Each row is a point on a landscape with many valleys, with its height.
A ball rolls from a point to whichever of its 2 nearest points has the largest drop for the distance, and stops where none of them is lower. Distance is the straight distance between rows; heights are no part of it.
Fam: [143 129 128 112 136 140 147  92 152 177 139 140 138 148 110 100 162 106
 135 143 137]  (h 393)
vom: [101 160 161 150 133 145  96 118 190 189  70 116 103 148 188  89 127 103
  87  94 156]  (h 620)
nove: [144 129 148  35 116 104 170 179 167 124 119 104 104 146  59 122 130 143
 143 170  81]  (h 576)
Gokip: [133 101 107 173 153 137 130 141  95 107 114 134 139 177 152 122 147 139
  99 156 189]  (h 124)
basiv: [132 126 153 138 102 129 132 109 130 124 100 129 123  61  64 151 102 100
 187 148  44]  (h 121)
dabed: [148 114 114 119 109 165  33 142  66  84 109 117  84 124 183 103 105 151
 110 100 133]  (h 220)
Defup: [144 166 133 145 146 157 109 131 144 163 131 126  75 120 173  97 143  98
 125 193 143]  (h 189)
Fol: [126 151 119 163 100 134  59 103 115 125 109 144 132  59 112 117 112 128
 135 160  87]  (h 162)
loz: [129 122 157 152 129 119 172 134 178 162 120  94 144 185 112 147 102  71
 142 123 137]  (h 392)
vep: [127 172 100 130 143  81 153 156 114  96 104 108 171 168 114 153 121 124
 100 104 158]  (h 559)
Gir: [184 148 176 125 151 158 147 137 135 140 144 123  92  76  60 136 125 148
 163 157  69]  (h 82)
zos: [123 112 148 134 144 153 132 153  81 138 162 149 188 141 154 161 144 126
 159 120 178]  (h 555)
nen: [105 155 122 146 113 168  92 146 139 141 168  74 118 136 205  91 139 105
 109 136 184]  (h 657)
Sez: [119  70 171 145 141 137 119  65 129  73 117  81 117  97  82 180  95 100
 149  63  80]  (h 192)
ril: [119 126 160 125 100 108 123 145  97  85 180 172 126 190 136 145  73 103
 132 138 196]  (h 370)
dape: [120 120 150 122 112 141  61 123 103 101 181 145 129 146 218 127 149 153
  97 101 161]  (h 391)
ves: [155 135  90 114 150 141 111 129 157 152 132 154 101 114 213 112 135 108
  81 119 118]  (h 321)
reb: [133 175  75  92 119  86 164 128 119 133 139 129 141 120  98 129 100 101
 115 110 115]  (h 493)
Gava: [108 164 147 111 138 123 197 114 125 152 149 106 123 159  92 140 141  97
 110 158  82]  (h 554)
suzab: [ 93  83 136 131 107 137 107 135  80  72 111 126 174 129  66 149  55 138
 146 114  77]  (h 263)
lev: [148 132  84 158 171 135 144 108 105 104 124 152 120 137 136 114 136 161
 140 119 121]  (h 272)
sivak: [160 122  85 153 175 156 130 119 138 159 121 132 117 168 140 104 129 108
 122 112 180]  (h 304)
sarag: [170 136 150  91 161 155 147 119 162 164 162 159 108  93 130 136 159 164
 141 144  95]  (h 482)
zogas: [ 90 127 157 119  86 118  84  95  78  91 158 158 132 108 100 124  84 199
 131 102 165]  (h 247)
sevit: [144  70 142 149  84 118 132 141  75  72 161 132 125  99  91 154  81 123
 163  68 106]  (h 245)
Vakim: [123  98 137 121 122 145 177 127 105 123 172  92 116 149 108 135 173 114
 187 105  82]  (h 141)
kipi: [ 94  97 145 101 115 120  97 112  69 109 124 186 121 162 164 136 138 158
 105 142 201]  (h 234)
tamus: [125 122 136 110  87  98 168  95 116 171 124 133 125  55 104 151 156 121
 144 136  93]  (h 561)
Rad: [103 115 136 152 109  87 185 102  61 117 150 130 136  80 123 150 139 129
 140  86 105]  (h 529)
Mina: [165 153  87  99 149 124 137 125 148 177 146 162  97 112 153 125 107  96
  95 139 113]  (h 337)
vabe: [159 155 117 124 143 118 148 130 169 168 137 124  92 118 137 136 131  88
 147 202 158]  (h 219)
kaz: [144 132 147 146 162  90 100 150 231 191  58 136  81 135 126 141  71 120
 120 149 155]  (h 249)
lalor: [ 97  95 105 106 131 101 107  98  92 108 120 162 156 160 166 138 154 142
 144 133 188]  (h 225)
Lak: [122  96 201 116 117 122 144 101  55  75 158 164 119 172 120 187 139 168
 143 105 126]  (h 537)
Tato: [ 63  99 138 150  99 135  70  98  80  79 136 100 103  71 177 140  85 180
  85 148 143]  (h 148)
ridan: [137  93 114 161  99 110 164 156  98  63 166 125 153 142 104 132 123 151
 117 145 105]  (h 185)
ver: [120 146 146 198 142 104 116 129 183 158  86 110 132 157 172 146 144 111
  87 123 187]  (h 253)
rut: [127 118  88  84 111  88 135 117 101 105 141 121 137 185 107 151  93  75
 140 102 156]  (h 467)
Vopov: [154  89 111 126  88 115 150 123 122  82 152 114 122 145  70 109 134 118
 127  86  66]  (h 206)
kolen: [153 105 147  49 119  85 171 138 121 149 101 139  76  95  84 148 147 119
 142 144  75]  (h 553)
Mil: [142 138 118 144 129 117 181 151  85 112  94 141 123 157  90 128 119  78
 161 137  86]  (h 292)
tiv: [132 176 110  83 160 136 127 142 161 141 120 120 113 103 111 117 124 184
 119 173  97]  (h 485)
Merav: [138 101  90  92 144 121 100 120 100 127 130 136 146 187 139 143  95  85
 121 134 183]  (h 456)
vev: [130 139 149  65 101 126 164 156 179 142 121 145 151 143  69  82 154 155
 151 154  94]  (h 585)
foze: [ 97 166 115 117 107  64 173 114 114 109  94 145 149  94 105 123 158 149
 164 104 102]  (h 516)
Funed: [112 128 163 124  89 157  75 135 119 119 160 126 123 141 238  89 142 112
  84 100 129]  (h 399)
gikag: [ 98  54 147 114 109 145 131 162  66  67 121 109 154 134  73 163  84 162
 158  76  81]  (h 274)
lup: [105 104 166 144 130 117 167  55 174 102  86 123 127  55  80 130 106 133
 131  85  81]  (h 517)
gorof: [116 141 120 133 119 147 131 111 133 166 145 138 152 145 150  88 172 127
  95 120 181]  (h 416)
daz: [140 143 119 147 109 131  98 108 124 126 114 139 122  86  66 124 101 113
 141 182  52]  (h 144)
nezav: [126 119 110 159 141 169  99 140  92 134 112 158 156 132 127 106 143 141
  80 139  96]  (h 294)
luf: [133 171 108 169 130 132 102 118 109 123 125 119  82 121 186  95 150 103
 134 149 146]  (h 168)
luku: [129 119 147 142 144 143 127 107 212 191 131 136 124 155 134  91 146 110
 149 157 171]  (h 418)
Nik: [137 100 127 153 125 139  99 149  83  82 158 137 124 168 150 124 122 172
  88 141 182]  (h 142)
gegiz: [130 176 138 144 121 139 111 118 111 162 127 125 158 128 101  97 190 151
 107 128 162]  (h 433)
sare: [117 142  77  96  95  73 147 135 106 100 175 122 149 155 121 148  93 111
 111 116 149]  (h 479)
Zabus: [ 99 177 138 123 166 133 135 131 191 172 133 144 116 141 165 132  83  81
 118 161 121]  (h 520)
gad: [104 129 125 135 150 135 129 141  99 144 145 113 166 157 155 161 120 100
 165 126 208]  (h 562)
gere: [133 164  98 152 145 127 124 169 152  94 124 165 152 136 189 123 119 142
 131 145  94]  (h 532)
naruz: [128 112 115 101 113 123 128  96 109 127 144 130 145 143 115 158 129  86
 162 169  83]  (h 471)
Faro: [145 165  99 112 147 152 136 127 126 158 141  90 110  91  86 131 128 160
 143 168 106]  (h 478)
vegeg: [162 174 138 131 126  98 190 135 177 163 117 117  92 135  66 100 119  91
 132 138 167]  (h 452)
Gimup: [145 167 150  87 139 140 127 174 187 192 104 157 127 119 114 116 115  97
 138 139 169]  (h 594)
sovun: [163 177 137 135 148 142 113 124 185 144 135 164 118 165 128  95 123 100
 100 146 102]  (h 191)
foz: [138 160 136 124  96 105 141 118 114 146 151 151 147  81 123 150 154 110
 144 135 110]  (h 567)
Nop: [137 100 100 140 141 166 111 113  39 128 157 140 121 109 107 122 111 168
 109  94 178]  (h 309)
siven: [124 109 153 125 118 144 160 160  82 108 169 107 163 174 104 148 139 132
 165  95 182]  (h 542)
gamok: [179 129 132 134 114 136  76 124 138 115 157 169 173 150 123 135 138 108
 125 127  95]  (h 530)
goze: [147  99 149 115  77 113 183 158 129 139 120 108 100 121  78 123 181  99
 158 129  91]  (h 429)
relom: [142 174 102  87 181 155 139 150 186 135 113 138 113 141 129  99 118 160
 154 156 115]  (h 492)
Piru: [ 97 113  79 149 155 124 104  79 121 103  86 142 121  73 144 116  99 170
 155 145  94]  (h 291)
maten: [121 187 141  93 114  88 195 145 171 127 144 109 121 129  87 110 162 147
 164 125 125]  (h 468)
sul: [155 127 112 131 110 133  46 103 135 138 106 161 110  66 142 124 150 119
 121 165  76]  (h 173)
Gigal: [129 116 137 159 131 124 192 141 134 160 171 123 157 149 138 139 130  97
  88 117 159]  (h 248)
Mepe: [127  97 100 162 101 120 124  97 111 101 152 111 133  68 104 142 109 151
 110 129 117]  (h 145)
godob: [135 104  87 146 164  86 187 122 123 131 106 114 115 157 147 157 140  97
 132 152 157]  (h 226)
Ririk: [127 119 111 161 114 145  88 146  91 119 108 143 126 113 184  97 149 128
  70 148 102]  (h 306)
naz: [114 127 126 167 144 118 126 142 155 150  98 116 165 146 170 150 154 111
 129 177 184]  (h 223)
Rured: [164 132 202  80 152 110 189 144 211 173 146 144 115 132 119 147 148 123
 128 132 141]  (h 470)
niz: [148 124  71 124 138 135 112 114 101 135 123 130 132 129 108 155 121  96
 136 160 105]  (h 459)
kul: [141 139  87 143 141 147  85 158 106  81 150 157 140 139 174 123  95 134
 108 128 101]  (h 526)
solu: [119 112 123 141 123  97 144 110  92  93 127 185 147 177 130 103 108  87
 142 137 128]  (h 341)
lapot: [126 114 149 100  94 103 194 182 154 158 114 119  83 143  96 107 152  54
 168 142 119]  (h 409)
tefil: [140 156 124  91 173 146 119 113 135 185  96 166 121 120 135 143 147 106
 191 147 138]  (h 604)
lefif: [144 178 126 153 175 122 114 142 153 116 113 175 156 149 175 140 146 115
 124 108 112]  (h 539)
sop: [140 122 112 117 138 119 172 182 168 150  83 159 130 151 119 110  99  80
 144 181 124]  (h 347)
mek: [133  92 137 147 159 148 113 106  70  65 140 107 121 126  79 174  80 164
 158 117 101]  (h 240)
zup: [133 153  98 105 122 148  38 110 132 142  83 124  94  82 171 116 139 133
 144 148  86]  (h 183)
logu: [ 95 151  96 122 126 119  96 130 147 130 131  90 158 175 155 131 131 120
  74 162 168]  (h 319)
zibeg: [125  99 149  80  81 102 167 114 122 147 111 103  91  47  66 160 138 115
 130 126  60]  (h 556)
takoz: [ 96 143 177 123 133  88 162 148 216 195  99 122 127 122 117 135  97 113
 178 138 177]  (h 472)
mub: [156 130  87 122 118 161  70 133 113  92 106 101  81 106 203  79 134 151
 113 103  86]  (h 210)
bab: [147 125 103 141 125 116 151 147  61 112 106 161 149 119  99 141 104 105
 143  99  99]  (h 273)
sidi: [137 135 152 143 138 150 123 101 165 125 113 135 120  80  75 128 118 181
  93 160  41]  (h 246)
Rem: [101 118 111 137 143 130 122  97 108  80 110 107 144 118  69 152  73 144
 157 114  64]  (h 251)
kiru: [ 72  81 142 122  96 116 153  98 151 101 128  71 119  74  84 143 102 117
 168 104  59]  (h 501)
lurom: [140  92 113 159 105 120  84  95  87 113 152 139 146  86 143 132 152 159
 118 136 139]  (h 128)
foneb: [119 109 145 125 139  95 148 149  93  82 129 150 152 192 151 189 108 119
 117 140 147]  (h 544)
kuvad: [133 150 123 106 140 124 129 147 175 185 112 139 173 134 122 128 120  80
 150 105 164]  (h 584)
fato: [171 104 169 114 124 122 155 131 212 175 125 149  99 135 104 113 135  97
 160 163 186]  (h 441)
foteg: [124 135 112 138 147 158  89 152 156 101 131 137 122 180 209  77 108 118
 138 111 136]  (h 514)
Tomud: [140 112  93 145 128 151  41 127  86  79  95 119 127 116 142 114 105 170
  95 120 108]  (h 227)
kida: [180 114 131 161 114 126 129 138 145 103 131 156 157 174 119 134 173  98
 138 152 101]  (h 515)
sego: [152 164 109 128 137 156  82 104 138 133 134 135  99 139 127 106 129 119
 100 152  81]  (h 216)
puzi: [157 145 123 110 126 112 183 160 114 168  94 150 125 100  88 137 142 116
 123 145 129]  (h 541)
gafep: [103  95 129 103 102 114 135 109  68 104 148  95 148 142 103 187 118 112
 135 129  80]  (h 480)
puti: [ 99 104 166 150 128 110 202 139 198 201 120 129 130 152 124 143  81  73
 130 126 127]  (h 354)
Pafim: [122 121 171 141 133 110 167  91  57  99 162 148 140 135 129 165 160 157
 134  78 111]  (h 534)
zelit: [197 145 159 105 111 147 118 143 155 140 148 134 121 108  67 125 149 132
 144 167  83]  (h 51)
gadub: [148 126  90 100 143 133 127 108 112 123 157 110 153 106 108 157 127 155
 115  85  92]  (h 369)
Bal: [125 156 110 129  95 176  69 144 134 135 158  81 126 107 165  95 166 153
 102 118 143]  (h 647)
pafad: [123 131  99 128 144 112 161 140 128 111  94 166 149 170 138 117 105  73
 173 162 101]  (h 318)
ser: [ 98 151 122 134 134 137 141 147 194 190 137 102 118 120 183 100 131 118
  79 148 185]  (h 683)
Bulu: [ 89 162 151 163 153 141  86 106 160 127 139 124 145 181 166 100 120 108
 139 118 176]  (h 605)
dul: [120  91 182 101 108 101 150 141  65  71 158 166 117 193 129 194 115 135
 148 138 146]  (h 540)
seko: [155 169 149 123 100 138 113 143 126 166 113 170 103  54 103  91 143 158
  87 137 100]  (h 531)
feno: [129 174 140 169 121 105 146 113 113 124 118 124 154 117  96 116 190 146
 148 128 148]  (h 443)
lasan: [142 164 136 116 132 139 148 154 134 191 113 166 120  83 121  94 152 130
  92 161 137]  (h 535)
Vud: [157 137 101 116 135 120 197 162 110 140  97 116 134 109  87 146 144 137
  98 103  94]  (h 548)
Pofoz: [150 113  85 158 147 179  93 106  84 134 156 128 108  80 141  97 125 167
 125  96 132]  (h 299)
runor: [100 166 131 122 142 140  74 168  58 102 107 106 107 147 200 114 127 144
  94 104 177]  (h 357)
Boviv: [ 89 102 114 100 105 123 149 108 114 114 147  64 123 117  83 163 118 119
 160 135  46]  (h 490)
das: [124  81 154 135 101 136  49  95  83  92 139 159 122 105 155 144 134 197
 111 117 163]  (h 138)
zema: [130  71 150 138  84 117 127 111 110  56 163 103 132 111  61 140 103 139
 129  49  81]  (h 232)
Momag: [140 112 214 104 136  91 168 149 209 179 124 134  90 140 103 130 107  94
 164 147 154]  (h 458)
febuv: [167 127 131 130 168 101 133 127 233 161  95 115  97 162 128 160  97 114
 117 155 152]  (h 228)
peno: [111 161 125 184 160  98 109 163 161 131  99 109 142 159 169 137  96 110
  83 111 177]  (h 271)
Zolas: [ 71 132 104 130 114 158  51 108 107 110 142 104 139  57 165 112  97 162
 135 126 106]  (h 269)
Nuve: [139  98 120 153 135 148 129 110 107 115 119 162 161 115  99 106 127 169
 109 128  60]  (h 278)
led: [116 117 116 130 119 153 144 108 118 128 131  81 163 132  52 113 178 176
 142 115 106]  (h 338)
tiru: [153 144 100 109 154 129 115 133 160 139 107 154  63  80 186 102 154 154
 104 154 101]  (h 308)
Lanef: [ 84  99 176 106 104 104 176  80 185 115 100  92 100  44  75 138 114 138
 142 109  69]  (h 510)
kesim: [101 115 149  86 101 112 106 122  60  93 114 178 121 157 113 171 107 189
 116 148 191]  (h 237)
Fov: [100 173 121  92 138 136 122 125 152 161  73 119  90 121 209  86 159 125
  63 114 124]  (h 317)
Koti: [143 181 134 107  90 164  80 139 166 164 144 102  94  79 131  83 166 163
  95 145 121]  (h 640)
pobe: [117 162 135 132 136 148  65 139  65 120 133 109 140 141 145 141 126 144
  66 115 161]  (h 352)
Fufe: [ 83 132 114 138 117 164  68 135  87  98 162 103 146  74 124 137  61 182
 140 126 131]  (h 259)
dib: [119  64 146 141  88 134 147 148  63  96 130  77 147 125  65 158 170 149
 159  98 118]  (h 297)
Nofa: [ 92 159  92 107 142  87 153 120 106 110 119 140 155 121 144 119 148 162
 129 104 145]  (h 508)
sivuv: [139 104 120 105 127 152 163 101 149 159 145 122 151 163  71  90 178 154
 130 113 123]  (h 367)
Nunul: [ 99 168 139 120 116 128  60 155  52  88 117 157 113 112 193 126 115 154
 118  95 170]  (h 360)
dep: [121 143 145  71 117 124 149 135 167 140 130 116 146 102  72 124 166 186
 180 161  93]  (h 593)
rogod: [146 107 132 121 119 132 163 114 140 124 124 134 141 103  82 134 135 154
 131 131  37]  (h 262)
dida: [103 117 148 125  90 137  91 142  79  91 175 184 123 159 159 115  73 122
 121 156 171]  (h 361)
para: [121  86 128 155 125 122 148 138  98  63 169 126 151 167 128 148 133 197
 111 154 152]  (h 158)
Sek: [181  97 133 161 111 135 139 158 145 111 161 122 178 165 122 146 174 115
 135 140 156]  (h 491)
bilan: [103  90 160 120 109 103 162 142  83 100 104 122 166 196 131 175 150  91
 140 107 144]  (h 551)
Pavuk: [118 109 128 157 148 107 174 145 203 152 101 130 155 158 147 132 146 135
 131 138 172]  (h 179)
kote: [133 151  75 130 145 162  84 145 115 143 132 111 144 107 125 133 126 137
 139 159 128]  (h 469)
Moz: [161 143 166 101 122 137 143 147 130 133 109 113  86  67  47 147 101 113
 171 145  42]  (h 101)
Mupi: [105 130 128 155 151 153  91 164 147 150  70 132 112 141 221 119 125  81
  98 134 152]  (h 287)
nuten: [156 104 145 140  97 124 187 169 163 135 134 105 146 157  95 125 189 100
 152 133 137]  (h 457)
Bagi: [110 133 134  67 126 126 198 148 149 156 120  92 115 150  83 125 141 100
 127 169  90]  (h 566)
fepoz: [ 97 109 130 143 119 133 110 113  63  96 148 191 137 161 158  95 108 128
 130 155 130]  (h 353)
Kigel: [128  40 167 130 141 126 100  36 136  58 127 104 138 101  92 177  79 140
 127  88 124]  (h 181)
nulu: [124 161 144 150 149 109 123 155 116 103 110 161 184 148 154 162 148 135
 147 105 134]  (h 543)
rap: [133 145 127 146 144 172 104 163 174 119 105  79  97 168 223  62 113 113
 116  92 159]  (h 524)
tiven: [152  87 121 158  98 115 133 140  62  95 146 166 155 111 108 139 106 122
 157  93 130]  (h 258)
Dop: [125 154 153 113 131 145 170 164 169 149 136  57 143 175  81 140 154  98
 173  92 140]  (h 504)
nelig: [121 133 115 154 158 165  74 147  90  82 152 148 104 152 204 107  98 128
 133 139 154]  (h 521)
lega: [102 193 149 119 145 131 170 131 145 177 150 118 138 149 123 132 112  88
 102 182 104]  (h 538)
loke: [100 142 134 129 107  70 199 117  88 122 128 127 127 121 121 144 165 116
 168  79 115]  (h 523)
fazur: [114 115 133 157 139 151 102 158 104 126  98 132 122 154 225 122 145 120
  70 144 131]  (h 301)
Vovik: [ 80 145  94  99 127 150  96 132  99 149  96 123 117 125 205  72 142 120
 104 124 132]  (h 300)
Nadi: [127 113 137 128 117 132 191 185 155 138 133  58 113 165 103 137 188  98
 179 105 141]  (h 483)
gug: [149 152 149 130 134 113 172 156 175 156 141 133 161 137 143 152 147 102
 105 128 118]  (h 198)
bul: [134 153 125 115 125 130 100 124 101  97 198 131 173 124 127 152 117 168
 120  85 120]  (h 379)
gaz: [ 94 129 169 161 125 110 116 144 234 211 109 125 131 105 143 142  83 128
 142 119 157]  (h 489)
Lasa: [108  90 171 133  86 157  43 120  82  76 125 119  72  85 185 146 105 206
  85 116 152]  (h 143)
gos: [177 113 178  40 141  94 183 164 127 166 101 148  71 121  90 143 160 114
 150 118 117]  (h 550)
Rek: [110 103 173 120 118 110 228 186 177 178 106 115 105 146 109 133 131  67
 141 131 126]  (h 388)
rebok: [116  81  83 144 152 129 164 140 117 122 115 137 165 137 168 128 154 164
 105 146 164]  (h 94)
Lov: [111 116 150  88  88 113  99 144  69  89 140 173 160 149  88 144 103 177
 122  95 168]  (h 241)
loza: [127 173 161 117 122 104 169 147 167 152 105 137 139 116  96 113 193 142
 160 144 161]  (h 455)
rezi: [150  71 110 164  93 105 168 106 102  91 160 110 129 108  74 117 128 136
 112 125  78]  (h 174)
Tud: [ 86 106 158 133  96 145  90 123  77  80 173 128 132  92  88 153  51 190
 115 126 159]  (h 252)
rudep: [158 127  84 143 174 173 115 126 118 137 130 162 114 129 146  86 143 152
 143 101 148]  (h 286)
zem: [117 122 140 184 150 149 183 137 176 208 133 127 137 146 145 133  94  98
 100 132 164]  (h 305)
Mobov: [ 69 130  85  93  98 141  77 113 112 126 115 113 122  88 210  85 133 159
 134 131 111]  (h 284)
Rofe: [139 164 136  96  95 172  82 143 160 163  90  97  82 110 165  61 173 142
 104 141 138]  (h 634)
Dun: [109  75 125  82 120 119 118  97  84 109 158 152 162 155 139 147 138 156
 163 121 138]  (h 213)
Fus: [184 121 125 141 126 154 104 131 165 116 132 122 137 119  77 128 166 168
 145 173  80]  (h 7)
zubot: [131 163 145 105 122 145  97 126 186 181  83 116  77 137 150  70 153 116
  90 141 171]  (h 628)
desem: [128 138 114 140 152 124 118 151 143 159 117 126 175 140 140 144 103  93
 147  89 213]  (h 573)
Fasub: [111 187  67 107 137  87 141 118 120 126 110 136 109 111 141 110 120 132
 104 139 121]  (h 502)
meve: [116  88 134 149 106 130 153 104 109 103 119  56 147  93  46 145 155 153
 145 105  99]  (h 316)
vulat: [125 165 137 152 120 102 119 119 116 122 166 177 149 144 165 122 126  86
 134 105 176]  (h 587)
bino: [176 120 124 135 114 146  98 108 143 151 108 159 132  52 103 113 144 154
 102  93  88]  (h 527)
tazag: [149 117 100 132 143  88 163 116 182 155 122 105 108 148 133 162 120  86
 129 164 165]  (h 188)
nefaz: [ 98 106  89 134 105 124  70  60  98  84 143 115 113  83 118  97  98 187
 101 105 155]  (h 171)
nokef: [135 168 135  86 168 114 192 160 202 143 123 116 113 147 102 118 127 147
 177 138 136]  (h 481)
lek: [101 165 173 150 133 152  73  98 172 164 129 129 122 164 194  93 148  89
 115  89 155]  (h 612)
rova: [174  89 128 156 117 139  99 112 149 103  92 131 142  80  71 140 150 153
 173 151  77]  (h 48)
Sud: [140  92 122 124 121 141 170 115 105 138 156  86  81 100  90 138 154 103
 181  86  56]  (h 176)
masok: [149 164 129 124 133 163  94 114 153 141 148 135 114 119  94 105 128 158
  66 158  50]  (h 233)
Sofe: [118 106 119 158 116 108  91  80  82  84 153 149 110 124 188 125 151 145
 113 158 161]  (h 139)
ruza: [122 127 143 118 100 123  68 121  99  96 198 147 156 132 162 150 116 145
 102 108 150]  (h 386)
Fuzuf: [ 92 137 125 159 113 137 109 129 167 170 123  82 100 137 201  88 126  88
 105 151 191]  (h 669)
Lut: [100  85 126 142 134 123 100  45 154  67 138 108 142  61 107 143  68 151
 114  82 146]  (h 172)
vulo: [140 165 111  97 132 164  75 125 140 121 103  97  86 129 218  95 142 122
 128 137  86]  (h 197)
rif: [148 167 162  69 156 135 103 129 170 198 109 168 108 110 130 111 152 117
 153 149 164]  (h 599)
Mati: [157 148 155  72 158 119 169 141 194 159 145 168 111 123 131 127 149 157
 107 156 122]  (h 475)
loba: [132  89 136 133 130 127 136  73  91 114 152  82  88  83  78 168 108 112
 160  59  67]  (h 199)
fiven: [129 155 114  78 147 121 163 113 126 166 112 121 103 132  98 142 144  85
 191 149 118]  (h 610)
Bivo: [107 149 133 137 137 130 106 113 128 123 177 140 141 177 178 103  97 101
 110 115 183]  (h 596)
Zalif: [140 132  95 140 157 133 119 123 144 114  99 156 112  72 169 131 139 177
 131 153  69]  (h 302)
vatud: [ 92  39 157 148  94 146 132 161  72  90 103  76 134 100  57 153 121 143
 155  67 115]  (h 283)
Lofu: [144 141 101 126 135 118 103 125 129 137 106 132 150 169 123 141 117  59
 122 153 152]  (h 444)
dabub: [153 109  83 148 153 121 182 134 101 107 125 111 121 143 117 137 146 129
 160 127 142]  (h 254)
popum: [115 132 163 143 143 137 166 161 134 126 153  73 160 200 119 152 121  93
 177  75 176]  (h 525)
Sozig: [149  98 107 156 146 159  75 109  78  77 136 105 130 122  91 152 100 180
 121 123 124]  (h 235)
nafar: [170 127 173  80 150 126 190 189 136 180  75 152 118 115  92 157 154 104
 139 136 128]  (h 547)
rugun: [169 129  78  94 162 134 139 116 135 155 165 133 127 129 138 145 122 113
 116  88 114]  (h 355)
sofeg: [ 97 131  89 135 123 127 101  75  73 122 134 113 121 115 117  79 137 181
  74 110 158]  (h 182)
gikas: [ 92 133  94 151 128 104  81 143 155 105 105  98 135 192 169 102  86 113
  71 126 193]  (h 293)
fiku: [115 110  89 134 167 117 171 152 162 114 118 136 177 163 161 131 135 147
 136 126 152]  (h 132)
Dom: [151 145 136 157 143  92 139 125 144 116 129 111 144 197 119 166 114  55
 122 132 142]  (h 424)
muso: [119 150  83 120 157 147 115 145 174 128 124 121 127 161 161  89 117 134
 152 160 144]  (h 503)
rubud: [109  87 120 148 124 114 125  72 107  82 150  99 137  83  87 126  90 179
 124  89 137]  (h 161)
Dek: [164 115 100 128 136 152 100 145  53 122 130 132 162 151  80 136 113 142
 110  94 162]  (h 320)
fupas: [159 150  90 128 148  90 160 137 116 114  90 114 140 141  85 157 147 152
  80 122 111]  (h 552)
Peb: [113  72 124 116 111 137 172 107  96 114 186 120 159 137 129 130 152 133
 186 118 110]  (h 184)
felam: [ 97 139 140 143 148 123 113 139 218 196 129 140 141 132 185 140  82  98
 120 127 149]  (h 505)
sagit: [101 117  91 152 175 143 115  89  82 106  95 149 127 116 131  95 108 192
 161 111 108]  (h 285)
fila: [115 163 151 154 113 108 146 104 132 129 170 165 160 135 157 117 165 105
 153 126 128]  (h 578)
kufev: [ 97 152 115 141 112 138 115 136  88 134 152 107 146 144 154 129 126 125
  46 135 150]  (h 342)
negiz: [151 138 127 198 160 163 136 151 125 140 134 132 129 143 164 128 160 124
  92 161 148]  (h 153)
Geb: [126 155 133 121 114  88 204 146 134 147 106 101  87 160  78 106 137  66
 154 123 132]  (h 431)
mev: [172 145 154 155 141 132 118 135 198 164 138 154 142 155 139 135 128  81
  84 129 129]  (h 160)
ziber: [142 133  87 151 135 102 111  92 112 112 149 145  97 131 196 118 150 115
 118 142 163]  (h 151)
migap: [119 142 121 159 162 127  95 157 199 176  53 138  93 127 181 121  96  93
 113 155 166]  (h 267)
det: [125 112 146 143 132 140 114  64 162 126 129 144 139  43 102 131 107 144
 105  79  78]  (h 522)

Two balls start at each pair of points below. Name the first point that both come to, or write never.
lasan and loza | never
dape and runor | never
ser and gorof | Fam

Where does a ball stop that starts at each point below?
Bal | puzi
dep | Fus
Gava | Fus
vatud | Fus
